Each row is a point on a tangle of strands that fork and nearly touch. The rows are in no order.
In the rows, zero is written as 100.
Points whose rows are less than 77.2 apart are linked; no others are. Some points are linked to none.
niz: [112, 105, 102, 103,  90,  60, 161, 105,  66, 136,  93,  72,  69,  74,  74,
  81, 125, 116,  84, 109,  99]
Vemu: [107, 100, 106, 112, 129, 106,  74,  82, 122,  82,  66,  69, 123, 109, 120,
 123, 128, 104, 144, 116,  62]
vumo: [135, 128,  95,  74,  80,  94, 161, 101,  82, 113, 124,  86,  39, 109,  57,
  72,  73,  87,  93, 134, 105]
rasod: [ 59,  69, 119, 129,  66,  97,  70, 123,  57,  77, 108, 132,  82, 104, 107,
 100,  97,  81, 108,  74, 120]
fude: [102,  59,  77,  84,  51,  92,  77,  71, 105,  95,  68,  78, 109,  99, 116,
 104, 112, 106, 117, 106,  71]
bipit: [107, 106,  75, 107,  70,  68, 125, 104,  43, 130,  89,  70,  72,  96, 100,
  91, 118, 119,  80, 112,  89]
sune: [127, 101,  81,  85, 101, 105,  82,  98, 119,  88,  85,  72, 103, 103,  69,
 127,  60,  92,  87, 118, 116]
kurap: [ 47,  92, 135, 164, 108, 122, 100, 115,  91,  91, 107, 124,  93, 104, 110,
  98, 122, 121, 107,  75, 126]
bipe: [140, 137,  98,  75, 130, 127, 101, 111, 132,  68, 107,  95,  90, 111,  76,
 124,  90,  74, 106, 126, 124]
kago: [ 64,  69, 125, 116,  80, 100, 103,  78,  85, 116,  93, 122, 119,  79, 121,
  94, 147,  91,  94,  85, 113]
doret: [142,  99,  83,  75, 126, 124, 109,  94, 124,  82,  95, 102,  98, 113,  49,
 116,  79,  85,  93, 121, 139]
teg: [ 80,  75, 114, 113, 124, 112, 119,  99,  97,  97,  94, 156, 132,  94,  78,
  80, 138,  88, 123,  57, 137]
Fil: [128, 129,  98,  87, 109, 104, 130,  81,  99, 119, 130, 105,  51, 148,  79,
  90,  63, 104,  83, 123,  78]
vodir: [ 93, 131, 127,  80,  57,  98,  61, 109,  85,  94, 126, 139,  84,  83, 135,
 103,  82,  74,  74,  66,  73]
Bik: [112,  69, 102,  86, 132, 105, 143,  76, 147, 115,  92,  95, 115,  87,  78,
 102, 128, 121,  95, 103,  93]
feti: [104, 106,  87, 104, 141, 123,  87, 126, 142, 101,  80,  59, 137,  83,  84,
 145, 147, 115, 118,  97,  77]
Zev: [ 72,  81, 124, 104,  99,  93, 114,  90, 120,  78,  65,  91, 134,  66,  98,
  98, 142, 107,  93,  82, 120]
dopi: [ 99, 132, 129,  79,  84, 108, 116, 119,  91,  96, 160, 129, 112, 100, 135,
  90,  94,  86,  91, 101,  77]
Zile: [119,  70,  98,  86,  63, 121,  90,  75, 132, 102,  64,  60, 120,  97,  96,
 113, 100, 101, 120, 130,  74]
Mosev: [ 73, 106, 120, 116, 134,  81, 129,  87,  71,  88,  93, 102, 134,  87, 102,
  79,  97, 105, 100,  86, 125]
soko: [ 95,  59, 100, 120,  73,  59,  57,  88,  63, 101,  73,  73, 113,  89, 125,
  98,  95, 123, 105,  84,  91]
muv: [ 87, 104,  99, 102, 135,  72, 130,  64,  69, 133,  87, 100,  86,  89,  76,
  57,  83, 134, 107,  85, 109]
nirir: [ 84, 132,  95,  98,  81, 114, 113,  99, 105, 106, 111, 108,  86,  98, 102,
 115,  69,  78,  95,  79,  77]
Tisub: [124,  88, 102, 121,  96, 157,  83,  95, 116,  82, 132,  99,  53, 127,  61,
 100,  93,  88, 125, 143, 145]
Sofu: [ 63,  56, 125, 119,  77,  90,  90, 107,  47, 104,  90, 129,  95, 108, 126,
 113, 113,  59, 119,  90, 116]
tele: [108,  97,  82,  83, 138, 118, 108,  99, 146,  74,  87,  69, 129, 103,  68,
 125, 136, 119, 136, 102,  76]
benoz: [126, 134, 115,  96,  83,  69,  74, 104,  52, 122, 118, 101,  68,  95, 129,
  97,  75, 100,  43,  93,  76]
bape: [128,  64,  80, 101,  77,  93, 120,  86,  98, 102,  91,  46, 121,  94,  92,
 115, 112, 115,  69, 108,  95]
viniv: [105, 101, 107,  83,  96, 122,  89,  71, 134, 110,  78,  81, 126, 100, 110,
 105, 119, 114, 134, 108,  68]
zavet: [ 62,  62, 123, 146,  65,  99, 102,  98,  59, 106,  80, 113, 105,  87,  66,
  72, 115, 114, 112,  68, 119]
Feked: [102, 114, 105,  89,  61,  72,  70,  73,  67,  99,  72,  91,  77,  96, 134,
  87,  87,  92,  96, 111,  81]
luz: [162, 135, 105,  77,  76, 124, 113, 104, 106, 101, 145, 106,  57, 121,  74,
 101,  61,  78,  68, 134, 108]
dide: [ 98, 106,  94,  85, 136,  90, 131,  71,  71, 147, 107, 101,  99, 103,  81,
  81,  76, 130,  74,  99,  89]
vev: [ 91, 112, 103,  94, 105,  93,  65, 108,  73,  92, 116, 110, 105, 105, 151,
 123,  93,  77, 103, 100,  88]
mabek: [120,  89, 115,  97,  83,  84, 149,  89,  89, 135,  87,  43,  83,  75,  52,
  93, 117, 134,  85, 129, 112]
Gugod: [116, 101,  83,  95,  84,  99,  60, 110, 114, 115,  88, 129, 131, 110, 168,
  98, 102,  78, 120, 106,  83]
rugi: [ 73, 106,  99, 106, 121, 106, 150,  92, 123, 101, 101, 130,  99,  91, 110,
  93,  94,  90, 128,  72, 103]
mabu: [106,  90,  66, 111, 112,  90, 127,  83,  93, 100,  85,  97, 116, 117, 125,
 120,  81,  83,  91,  83,  86]
dut: [127,  72,  77, 111, 122, 165,  95,  97, 119,  96, 113,  94,  85, 126,  40,
 102,  81,  94, 139, 120, 136]
nev: [129,  58, 101, 104, 106, 129,  98,  84, 111, 108, 117,  74,  54, 131,  51,
 107,  98, 111,  75, 134, 115]
pazi: [107,  94,  79,  59,  62,  64,  49, 109, 106, 112,  88,  98,  99, 116, 130,
  80,  77, 105, 105, 118,  83]
lup: [ 56,  81, 136, 144, 133,  95, 136,  87,  91, 120, 101, 158,  80, 101,  76,
  60, 106, 117, 113,  63, 143]
zad: [121, 117,  76,  80, 137, 111,  49,  98, 106,  88,  90,  92, 129, 126,  92,
 120, 107, 132, 119, 115,  79]
Femi: [ 97,  86, 106,  83,  83,  85, 119,  64,  81, 137,  81,  97,  79,  81,  74,
 100, 117, 114,  72,  99,  86]
sedo: [ 80,  69, 129, 162,  85, 117, 111, 113,  89, 109,  94, 139,  97, 123, 107,
  89, 132, 111,  97,  85, 144]
nifar: [151,  88,  64,  79, 112, 122,  29, 122, 140, 100,  58,  80, 125, 121,  79,
 132, 126,  85, 130, 125,  90]
veze: [ 73,  81, 112, 103,  91,  85,  85,  95,  54,  72,  87, 103, 114,  99, 138,
 107, 107,  74, 116,  85,  92]
zon: [ 45,  86, 118, 128, 111,  95, 129, 108, 100,  94,  99, 116, 112,  70,  70,
  64, 127, 144, 110,  74, 130]
Lef: [ 65,  92, 147, 138,  83, 136,  88, 120,  53, 113, 114, 153, 109, 120, 113,
  88, 104,  76, 111,  96, 134]
Lep: [ 79, 112, 116, 130, 110, 114,  89, 132, 106,  69,  91, 154, 113,  96, 140,
 126, 135,  54, 137,  77, 105]
mit: [ 61, 117, 109, 122,  73,  96, 133, 124,  49, 122, 131, 120,  95,  91, 118,
  70,  85,  84,  88,  74, 109]
gadom: [126,  85,  87,  88, 132, 134, 118,  94, 146,  96, 107, 109,  70, 113,  35,
  97,  77,  92, 129, 115, 147]
gir: [123,  63,  99,  77, 135, 130, 118,  82, 124, 102, 118,  80, 114, 121,  31,
  93, 108, 120, 127, 140, 123]
dun: [ 97, 141,  94,  84,  82,  78, 125, 118,  70,  95, 136,  76,  77, 104,  89,
  83,  86, 109,  86, 127,  85]
Piz: [124, 114,  68,  92, 111, 117, 107, 110, 136, 106, 113, 108, 112, 120, 116,
 116,  95,  97,  85, 110,  94]
vatel: [ 84, 132,  91, 113, 148, 120,  78, 127, 125, 117,  95, 119, 141,  78, 103,
 127, 126, 106, 101,  70,  89]
zoko: [106, 130,  95,  89,  83,  80, 131,  81,  58, 116, 109, 116,  92, 100, 105,
  70,  93,  96,  81,  93,  98]
lonu: [ 73, 137, 116,  96, 105, 119, 102, 103,  73, 101, 140, 145, 111, 109, 134,
  69,  91, 103, 102,  96,  84]
gar: [ 89,  90, 118, 113,  76,  66,  58, 100, 104,  85,  91,  97,  97,  99, 142,
 103, 122, 126,  88, 118,  91]
Vud: [108,  90, 110,  73, 119, 101, 154, 102, 123, 125, 117,  72,  82,  98,  56,
  94,  82, 117,  91, 152, 114]
Vose: [ 92, 122, 101,  89, 108,  99,  68,  90,  98,  96, 111, 100,  94, 125, 115,
 106,  98, 135,  80, 120,  75]
Zukev: [ 85, 108, 105, 116, 114, 134, 107, 115,  93,  95, 103, 172, 132,  96, 103,
  74, 116,  90, 105,  69, 128]
Luk: [ 76, 143, 110,  81, 152, 134,  93, 110, 110, 122, 115, 120, 125,  80, 102,
 119, 100,  95, 109,  89,  92]
tazaf: [142, 103, 117,  88, 131, 105, 116,  87, 116,  98, 127, 106,  43, 113,  42,
  79,  59, 106,  84, 127, 147]
bap: [131,  82,  73,  77,  89, 149,  67,  98, 144,  93,  65,  80, 117, 106,  85,
 115, 106,  88, 134, 138,  94]
les: [ 53,  69,  89, 117, 108,  92, 108,  94,  90, 106,  96, 118, 113,  93,  80,
 109, 110, 114,  94,  47,  98]
fivu: [ 83,  61, 103, 131, 116, 113,  93,  95, 103,  92,  91, 123, 130, 113, 117,
 108, 150, 104, 126,  59,  97]
vam: [ 62,  75, 124, 123,  83, 112,  58, 125, 100,  70,  74, 132, 115,  86, 126,
 113, 131,  70, 136,  78, 116]
nenu: [ 89,  49, 100, 110,  68,  89, 111,  67,  84, 112,  80,  90, 127,  95, 109,
  85, 121, 108, 113,  60,  69]
Livu: [109,  97,  76,  68,  58,  81,  60, 107, 117, 110,  86,  74, 111,  89, 121,
  93,  81,  99,  65, 131, 102]
sokit: [ 82,  75,  73,  93,  97,  97,  90,  75, 108, 100,  85,  85, 117,  88,  82,
 125, 106, 114,  86,  51,  79]
ral: [132, 114,  73, 101,  94,  76,  98,  86,  96,  74, 101,  87, 104, 122, 136,
 102,  70,  86,  83, 104,  91]
ked: [103, 107,  88,  87,  96, 102,  50, 114, 133, 104, 102,  72,  81, 109, 131,
 142,  84,  88, 118, 123,  79]
repif: [120,  85, 100,  77, 159,  99, 128,  94, 131, 109, 113,  91,  66, 103,  36,
  79,  55, 103, 118, 125, 139]
Lesa: [ 66,  41, 126, 134, 104, 122, 112,  98,  94, 102,  86, 152, 117, 104,  72,
 108, 127, 100, 113,  43, 136]
gif: [122,  89,  98,  84,  70,  96,  61,  87, 121, 104,  84,  67,  67, 122, 140,
 118,  94, 105, 131, 151,  79]
kera: [ 82,  92, 107, 126,  64,  73, 114,  91,  22, 125,  83, 117,  58,  95, 105,
  71, 134, 104,  98,  77,  91]
pizun: [ 71, 107, 108, 133,  89,  79, 146,  77,  71,  94,  99, 123,  72,  96, 103,
  72, 107,  91, 105,  68, 110]
Rupe: [106, 131, 121, 108,  95,  85, 131,  55,  65, 120,  82,  62,  65, 107,  96,
  92,  99, 109, 106, 114,  96]
zapek: [130, 104, 108,  88, 105, 131,  95,  85, 117, 106, 133, 110,  55, 116,  39,
 105,  88, 104,  71, 135, 132]
Kepi: [118, 128, 104,  87,  92,  98, 115, 126,  81,  95, 144,  98,  90, 111, 125,
  93,  90, 102,  65, 116,  67]
Vog: [102, 100,  71,  69, 141,  99, 134,  90, 110,  96,  94,  88, 130, 111,  67,
 111,  92, 108, 120,  92, 101]
piv: [ 73,  95,  82,  98,  45,  90,  83,  89, 110, 122,  82, 117,  97,  75, 125,
  88,  98,  95,  85,  86,  89]
Duvi: [ 96, 132, 100, 101, 135,  76, 133, 108,  97,  57, 129, 122,  89,  97, 100,
  98,  70,  85,  76,  68, 110]
Fub: [123, 122,  78,  55,  87,  96,  22, 125, 121, 104,  97, 103, 113, 116, 118,
 100,  86,  95,  96, 115,  91]
Morin: [ 79,  97, 116, 140,  79,  96, 123, 104,  54,  87, 107, 149,  59, 123,  86,
  64, 119,  92, 100,  79, 124]
nedaz: [130, 121,  99,  82, 125, 126, 105, 100,  96, 112, 147,  92,  92, 137,  84,
 100,  68, 115,  81, 126,  88]
pon: [ 64, 112,  94,  89,  72, 110, 109,  75,  91, 129,  95, 105, 105,  78, 121,
 100,  85,  91, 103,  88,  85]
pap: [ 69, 108, 106, 117,  78,  79,  91, 122,  41,  85, 131, 128,  86, 105, 113,
  83,  94,  86,  84,  77, 100]
Fipe: [136, 128,  85, 102, 113, 110, 148, 100, 116, 119, 113, 101, 115,  97, 101,
  87,  62,  91,  57, 101, 117]
gumul: [ 76,  93, 130, 116, 112,  73,  23, 142, 108,  89,  97, 112,  97,  94, 158,
 115,  98,  78, 128,  78, 110]
pomag: [133,  99, 107, 100,  81, 137,  76, 113, 126,  75, 132,  86,  47, 121,  73,
 124,  78,  72,  96, 147, 130]
tib: [ 72,  84, 115, 136,  65,  81,  74,  89,  63, 111,  73,  81, 104,  85,  96,
  80, 112, 127,  92,  71, 101]
runor: [ 83, 117, 102, 131, 110,  93, 113, 103, 101,  84, 108, 123, 111,  99, 141,
 115, 107,  91,  87,  81, 112]
vaz: [ 85,  75,  96,  81, 103,  77, 140,  91,  79, 101,  96,  67, 124,  73,  59,
  96, 108, 116,  88,  97, 110]
kala: [ 89, 115,  99,  91, 100, 108, 114,  89, 112,  77,  76,  88, 122,  77, 111,
 123, 101,  82, 121, 113, 105]
kek: [126, 111, 102,  87, 137, 128,  72,  88, 101,  94, 118,  88, 101, 139, 103,
 111,  87, 122, 106, 126,  75]
mozig: [ 73,  91,  92, 148,  72,  93, 116, 118,  52, 136, 108, 102,  97,  92, 120,
  86, 103,  93,  71,  95, 104]
zofe: [105, 131,  97,  90, 149,  79, 142,  88, 103,  67, 100, 106,  93, 101, 108,
 101, 105,  97,  94,  97, 112]
Guro: [115,  64,  82,  95,  68,  65,  49,  84,  97,  88,  58,  63, 110,  97, 121,
  80,  89, 114, 115, 108,  72]
zes: [ 68,  84,  97,  96, 132, 102, 114,  96, 131,  84,  82, 102, 129,  61,  87,
 120, 134, 116, 112,  71, 102]
kebun: [141, 108,  90,  87, 101, 153,  56,  96, 132,  90,  90,  93, 104, 121,  77,
  99, 115,  93, 118, 150, 125]
nur: [ 63,  78, 120, 121,  72,  96,  83, 100, 116,  57,  71, 100, 123,  67, 123,
 110, 142,  94, 118,  91, 117]
zumor: [103,  75, 102, 108, 139,  84, 134,  65, 113,  92,  83,  81, 118,  90,  57,
  83,  91, 130, 120,  53,  92]
zafav: [110,  65,  62,  85, 105,  98,  70, 104, 125, 105,  74,  72, 132, 104,  85,
 134, 109, 120,  91,  77,  76]
Vof: [ 77,  71,  98, 146, 106, 109, 109,  99,  84,  85, 108, 142, 113, 112, 133,
 121, 123,  79, 104,  66, 109]
vemi: [117, 142, 121,  78, 131, 106, 128, 109, 144,  73, 123, 109,  75, 108,  86,
  83,  87, 108,  91, 134,  96]
rut: [ 77,  76, 119, 170,  55,  95, 114, 111,  68, 120,  96, 124,  94, 106, 125,
  75, 131, 108,  95,  92, 113]
kigas: [137,  71,  65,  88,  75, 102,  60, 101, 115,  69,  86,  78,  72, 133, 106,
 126,  82,  80, 104, 145, 107]
Diviv: [107, 148, 100,  66, 125, 103,  66, 107,  89,  78, 125, 119, 122,  94, 109,
  94,  80, 101,  82,  91,  83]
fubo: [ 88,  75,  95,  78,  95,  86,  58, 113, 107, 102,  90,  71, 131,  87, 124,
 114, 101, 102, 112, 117,  86]
fuf: [ 97, 111,  80, 110, 119,  65, 172, 105,  93,  99, 120,  84, 114,  92, 101,
  70,  87, 105,  90, 102, 120]
Parir: [164, 110,  93,  97,  83, 121, 144, 106,  94, 116, 150, 104,  34, 130,  53,
  82,  63,  76,  88, 135, 125]
Sito: [ 68,  90, 107, 128,  79, 100,  43, 125,  88, 127,  96, 107, 127, 100, 155,
  95,  96,  92, 112,  86, 100]
vomu: [130, 109,  61,  88,  76,  99,  78, 105, 122,  56,  85,  89,  88, 116, 122,
 115,  75,  70,  99, 108,  90]
vif: [ 94, 113,  88,  95, 120,  92,  51, 124, 111,  57,  84, 101, 140,  83, 116,
  99, 126, 119,  93,  93,  99]
gufib: [160, 131,  81,  55, 118, 126,  64, 115, 115,  81, 123, 114,  99, 123,  94,
 120,  97,  85, 100, 122,  74]
vesu: [113, 127,  82, 116, 158, 110, 104, 121, 140, 120,  93, 104, 118, 104,  86,
 137, 140, 106, 108,  96,  84]
fimik: [106, 118,  87,  77, 123, 101,  93, 103, 111,  84, 105, 125, 110,  99, 117,
 116, 135,  96, 106,  78,  77]
Rulum: [ 79,  64, 110, 112, 120,  84, 157,  84, 133,  87,  94,  76, 116,  70,  67,
 102, 114, 131, 119,  53,  77]
Pesaz: [102, 103,  92,  83, 109, 100, 102,  65,  87, 115, 106,  90,  95, 109,  77,
 102, 105, 126,  82, 120,  90]
nif: [126,  78,  61,  76, 138, 110,  52, 119, 129, 105,  78,  78, 136, 117,  84,
 127, 123, 108, 117, 101,  73]
tono: [ 82,  96,  93,  95, 121,  79, 133,  54,  80, 102,  91, 100,  89,  98,  72,
  90,  91, 111, 111,  60,  94]
tatiz: [131, 140, 120,  74, 115,  88, 151, 100, 109, 100, 129, 101,  36,  90,  63,
  60,  58, 101,  93, 116, 104]
zegim: [113,  64,  90,  66, 147, 105, 145,  80, 128, 111, 111,  95,  98, 105,  58,
  84, 105, 125, 107, 131, 111]
fifi: [148, 101,  84,  85,  78, 137,  31, 113, 130,  91, 114, 101,  99, 128,  95,
  94,  82,  84, 109, 157, 123]
dok: [ 95, 117, 122,  71, 144,  88, 144,  79, 137, 111, 118, 110,  64, 106,  88,
  75,  85, 120, 103, 116,  89]
debe: [ 75,  63, 101,  98,  74,  90, 109,  51,  65, 117,  83,  92,  93,  82,  80,
 103, 131, 116,  97,  69,  74]
gov: [154, 130,  83,  88,  73, 147,  65, 110, 131, 103, 111, 103,  90, 118,  87,
 102,  64,  90,  78, 126, 110]
ripi: [ 45,  78, 108, 124,  76,  93,  94, 113,  55,  83,  98, 126, 110,  90,  80,
  74,  94,  88, 107,  67, 137]
vapi: [119,  71,  99,  96, 116,  93, 129,  73, 118, 113,  86,  74, 140,  96,  90,
 126, 108, 124,  80,  95, 101]
Buka: [ 84, 103,  97, 120,  76,  76, 160,  85,  42, 124,  82, 106,  71,  71,  96,
  73, 116,  89, 117,  72, 100]
tal: [111, 103, 100, 113, 115,  79, 151,  75,  85,  99,  94,  53,  86, 104,  97,
 103,  77, 101, 112, 116, 104]
Pib: [ 59,  96, 113,  98, 140,  66, 145,  98,  96,  92, 108, 101, 117,  72,  79,
  56, 103, 132, 112,  87, 120]
kot: [ 41,  44, 125, 118, 107, 119, 125,  85,  82, 117,  92, 117, 117,  86,  77,
  99, 131, 107, 109,  49, 109]
fila: [ 66, 132, 116,  98, 107, 105,  68, 137,  96,  68, 111, 104, 111,  88, 140,
 117,  88,  87, 119, 104,  86]
suv: [125,  63,  76,  75,  58,  81,  89,  90,  98,  96,  81,  55, 129,  94, 100,
 106,  93, 102,  77, 136, 108]
sakaz: [ 75,  54, 120, 116, 112,  82, 165,  71,  82, 130, 107,  84, 102,  80,  83,
  74, 129, 128, 115,  65,  81]
nuko: [ 96, 116,  91,  97,  82,  87,  43, 111, 141,  89, 100, 102, 100,  83, 147,
  97, 108, 116,  95, 106,  83]
zuzu: [120, 121,  91,  85,  90,  90,  65, 125,  99,  87, 116,  66,  97, 108, 104,
 125,  48,  89,  87, 117, 101]
fono: [106,  78,  85, 120,  61,  82,  78,  95,  93, 103,  76, 109, 123, 114, 156,
  76,  92,  89, 119,  91,  81]
vila: [ 51, 115, 128, 104,  85, 114, 117,  95, 100, 119,  90, 117, 107,  68, 115,
 101, 118,  93,  92,  92, 106]
Vubu: [128, 131, 119,  81,  90, 111,  56, 135, 125,  90, 119,  85,  88, 111, 125,
 115,  71,  75, 105, 134,  82]
bager: [ 72, 129, 109,  83, 127,  91,  84,  95,  70,  77, 107, 110, 131,  92,  97,
  89,  88, 100,  97,  85, 104]
dibam: [101,  80, 112, 128, 105,  75, 126,  63,  69,  95,  80,  58, 102,  95, 102,
 119,  95,  98,  89,  90,  91]
gelek: [112, 109,  98,  94,  72,  97, 152,  91,  85, 129,  93,  58,  71,  90,  72,
 110,  98,  95,  80, 146, 120]
Baru: [124,  53,  78,  77,  59,  91,  89,  91,  94,  80,  80,  48,  83, 104,  59,
 121,  99,  98,  80, 137, 117]
ruf: [136,  68,  87, 110,  78, 110,  84,  99, 120,  78,  81,  53,  81, 122,  70,
 119,  83, 103,  97, 135, 118]
Zogi: [ 92, 127,  93,  91, 104,  93, 136,  93, 119, 107, 120, 120,  66, 119,  98,
  71,  83, 111,  87, 102,  77]
lunud: [ 72,  70, 134, 124,  87, 104,  29, 150,  88,  87,  85, 129,  99, 108, 149,
 115,  99,  70, 138,  87, 135]
gamep: [120, 107, 103,  89,  50, 133, 109, 108, 105, 103, 131,  92,  50, 107,  70,
 103,  71,  79,  88, 147, 118]
Vatu: [ 80, 120, 120, 110,  98,  73,  78,  98,  83,  86, 112, 101,  86, 105, 131,
  93, 111, 117,  53,  97,  94]
rirer: [109, 120, 129,  82,  76,  78,  26, 119, 103, 115, 123, 119,  86,  93, 155,
 102,  74,  82,  85,  78,  71]
sefa: [105, 141, 102,  99,  90, 111, 121,  87, 112, 117,  93,  88, 103,  88,  94,
  89,  66, 100,  69, 112, 119]
fizum: [125, 127,  85,  94, 143, 108,  40, 123, 109, 108, 102, 106, 123, 113, 127,
 132, 111, 103, 102,  98,  67]
somu: [ 87,  93,  74, 130,  67,  89,  87, 110, 123,  94,  84,  63,  96,  97, 130,
 127,  88, 100, 101, 100,  84]
dima: [132,  99,  70,  96,  62, 103, 125,  95,  90, 136, 104,  83,  92, 120, 128,
  90,  93,  92,  83, 141,  83]
ruv: [ 96, 122,  77,  82, 116, 107,  62, 135, 142,  85,  80,  83, 106,  88, 104,
 147, 133, 110, 106, 102,  81]
loved: [121, 104,  87,  86,  95, 104, 142, 106,  93, 153, 119,  66,  78, 106,  50,
  86,  86, 111,  66, 155, 128]
Luku: [134, 149, 129,  75,  94, 105,  82,  97,  97,  79, 138, 128, 104, 103, 113,
  94,  62,  95,  58,  89,  73]
Sufor: [ 78, 109,  84, 106,  70,  63, 114, 122,  42, 102, 113,  66,  86, 101, 113,
  93,  92, 101,  81, 117,  91]
Tum: [129,  77, 106,  77, 134, 137, 116,  89, 133,  81,  88,  58, 120, 106,  52,
 111, 118, 123, 150, 131,  96]
Fuv: [127, 137, 113,  84,  68, 124,  74,  97, 107, 111, 107,  98,  87,  91,  94,
  97,  60,  90,  61, 125, 105]
til: [123, 160,  97,  85, 140, 119,  69, 146, 115, 109, 131, 122, 108, 104, 113,
 131, 117,  91,  95,  89,  56]
leked: [ 64,  48, 137, 132, 120,  89, 140,  82,  72, 121,  99, 120,  89,  95,  69,
  80, 116, 126, 113,  53, 113]
Noz: [134, 141, 132,  88,  59,  79,  78, 106,  68,  97, 146, 109,  89,  88, 126,
 106,  62,  89,  64,  78,  75]
Rufaf: [111, 117,  90, 107, 132,  70, 149,  93, 115, 116, 110, 113,  99,  93, 102,
  68,  61, 101,  76,  93, 122]
lik: [119, 138,  85,  74,  98,  94,  36, 135, 108, 102,  89, 116, 134, 102, 149,
  98,  89,  75, 122,  99,  79]
zer: [107,  92,  90, 130, 123, 111,  75,  90, 123,  88,  72, 103, 129,  97, 124,
 123, 137, 116, 128,  75,  74]
berun: [ 62,  94, 128, 136, 112,  75, 160,  98,  73, 115,  96, 145,  65,  81,  94,
  46,  94,  95, 121,  72, 130]
led: [ 75,  89, 124, 125,  89, 132,  62, 152,  84, 100, 114, 157, 120, 106, 120,
 105, 107,  71,  97,  81, 128]
vakuf: [ 80, 115,  86, 112, 140,  86, 128, 104, 132,  61,  83,  94, 111,  89,  96,
 116, 117, 114,  99,  88, 112]
tep: [114, 113,  63,  77, 114,  74,  36, 145, 135,  99,  77,  97, 123,  92, 123,
 126, 133,  88, 118,  87,  85]
radi: [ 79, 109, 106, 112,  96, 109, 112, 132, 123,  84, 101, 130, 118,  80, 142,
 125, 120,  66, 104,  83,  94]
Mupi: [ 99,  98,  79, 106, 100,  73, 181,  95, 126, 106,  97,  81,  88,  96,  80,
  79, 100, 117,  90, 119, 100]
vunu: [116, 149,  86,  73, 139, 114,  88, 144, 111, 100, 107, 110, 124,  96,  94,
 153, 111,  67, 120, 106,  66]
limug: [ 84,  34, 125, 132,  55, 109,  90,  85,  81, 116,  78, 102, 126,  82, 125,
  88, 143, 104, 116,  72, 100]
kaveg: [ 84, 116, 118,  88, 138,  87, 145,  87, 121,  99,  98,  88, 100,  79,  87,
  78,  87, 128, 122, 116, 106]
Legu: [ 73, 105, 111, 106,  93, 121,  87, 124,  90, 100, 117, 149, 131,  85, 128,
  85, 109,  84,  67,  67, 133]
Funu: [ 96, 139,  85, 100, 101, 119, 100, 118, 125, 100, 136, 117,  99, 104, 136,
 115,  79,  83,  94,  66,  62]
fibeb: [ 92,  93,  87, 101, 102,  75,  33, 135, 118,  89,  74, 125, 133,  80, 140,
 104, 143,  95, 109,  87, 101]
let: [ 96,  91,  97, 122,  69,  73, 146,  66,  55, 122,  67,  69,  90,  80,  98,
  98, 100,  90,  98,  80,  96]
gos: [118, 129, 111,  78, 109, 111, 126,  94, 128,  64,  96,  77,  77, 121,  84,
 109,  86,  93, 103, 154, 107]

Follow the links from the first point to the second, and from the first to the third. Name the last point that the two ways share.
radi / til / Legu => nif
Vof / vev / sedo => rasod
soko / Parir / fono => doret
Noz / ral / Zukev => dok
Legu / Femi / Parir => kek
zumor / ked / Sufor => sune
tazaf / berun / benoz => dok
Vemu / ruv / Funu => kek
Vatu / pazi / nev => doret

A fork is a point with three links. Follow the links from the first point to the second and name the forks in between, in order.
gir / vumo => zegim > suv > ruf > sune > doret > gadom
dibam / ripi => Buka > pizun > leked > kot > nif > bap > Zile
nedaz / niz => dok > doret > sune > ruf > suv > zegim
kot / Lep => nif > bap > Zile
Pesaz / Funu => pon
vodir / repif => Noz > Pib > dok > doret > gadom
Tum / Gugod => zegim > suv
